Each row is a point on a tangle of strands that fork, close into loops and nearly touch. The rows are in no order.
Two points are linked if the straight distance between their rows is under 48.6. Some points are linked to none.
k_980: [15, -38, 9, -13, -29, 14, -23, -10]
k_874: [-22, 65, 33, 31, 41, -46, 56, -10]
k_501: [-12, 17, -21, -11, -24, 10, -26, 8]
k_203: [4, 20, 26, -12, 39, -28, 69, -49]
k_187: [-28, 18, -15, -8, -18, -7, -26, 22]
k_675: [-10, -26, -42, 8, 9, 46, -18, 52]
k_442: [23, 5, -50, 25, -32, 46, -8, -20]
k_520: [-6, -13, 1, 14, -26, -27, -21, 0]
k_628: [-32, 17, -50, 3, -7, 27, -21, 45]
k_875: [-34, 52, 19, -12, 39, -47, 17, -1]
k_2: [21, -9, -29, -28, -23, 71, -13, -14]
k_210: [-28, 59, 26, 11, 43, -45, 39, -5]
k_981: [31, -50, -19, 36, 44, 40, 2, 81]
k_281: [-27, -6, -51, 0, 3, 38, -20, 51]
k_419: [-3, -18, -17, 27, -35, -12, -22, 5]
k_213: [-11, 54, 27, -2, 40, 1, 97, -20]
k_332: [30, -37, -33, 31, 62, 53, -5, 62]
k_914: [20, -54, 28, -43, -16, 41, -20, 37]
k_588: [21, -49, 37, -41, -12, 21, -23, 23]
k_753: [-9, -5, 18, 31, -9, -68, -9, -18]
k_532: [12, 4, 28, 21, 20, -61, 41, -53]
k_353: [17, -21, -51, 21, 49, 63, -11, 41]
k_205: [-42, 36, -4, -11, -2, -30, -21, 29]
k_316: [-26, 41, 19, -15, 17, -35, 4, -11]
k_326: [-4, -41, -22, 39, -24, -2, -20, 35]
k_301: [-19, 47, 12, -20, 4, -23, -11, -17]
k_271: [14, -2, 17, -2, -25, -27, -9, -50]
k_567: [14, -52, 9, -27, -8, 47, -15, 62]
k_421: [-4, 17, -5, -55, -20, 29, -28, -16]
k_627: [29, -8, -6, -4, -41, 20, -16, -48]
k_897: [6, 26, 30, 31, 24, -55, 54, -47]
k_62: [1, -40, -17, -12, 3, 45, -23, 59]
k_444: [4, 14, -30, -36, -28, 54, -21, -16]
k_250: [12, -7, 29, -24, 34, -28, 42, -58]
k_722: [4, -2, 25, -14, -10, -29, -9, -33]
k_583: [25, -32, -17, -23, -28, 61, -19, -4]
k_249: [5, -49, -31, 44, -2, 17, -11, 55]
k_987: [-6, 40, -18, -8, -34, 15, -19, -13]
k_403: [-15, -3, 8, 21, -18, -52, -21, -10]
k_17: [13, -42, 27, -30, -20, 3, -24, -5]
k_168: [-12, 57, 2, -21, -18, 2, -15, -17]
k_941: [7, -16, 34, -16, 16, -39, 14, -47]
k_660: [22, -53, -19, 39, 15, 30, -4, 67]
k_135: [0, 5, 27, 24, 6, -68, 10, -36]
k_695: [20, -6, 2, 13, -45, -4, -13, -48]
k_99: [-9, 60, 29, 43, 36, -30, 82, -14]
k_397: [26, -31, -8, -8, -38, 32, -18, -23]
k_171: [-43, 18, 7, 0, 6, -55, -24, 24]
k_52: [5, 40, 25, -16, 40, -12, 81, -44]

A piece is all that can be reached along the links. How many separate loops has the piece of each point below (a circle has one, a figure eight two, a Y none), and how many tips (points with one link)?
k_627 => loops 0, tips 3
k_301 => loops 0, tips 2
k_532 => loops 0, tips 2

A tip is a point with one link. Name the tips that can be reached along the links from each point below, in the order of the rows.
k_627 => k_628, k_213, k_421
k_532 => k_353, k_897
k_205 => k_99, k_171

A fork is a point with three links, a tip a point with one. Leave the first point through the second and follow the links. Name the first fork or tip that comes.
k_62, k_675 => k_628
k_271, k_695 => k_397
k_987, k_501 => k_171
k_875, k_210 => k_99

Name the points in between on the shortest way along the links from the first point to the second, in order.
k_99, k_987 => k_874, k_210, k_875, k_316, k_301, k_168
k_332, k_419 => k_981, k_660, k_249, k_326
k_249, k_532 => k_326, k_419, k_520, k_403, k_753, k_135
k_627, k_62 => k_397, k_980, k_17, k_588, k_914, k_567
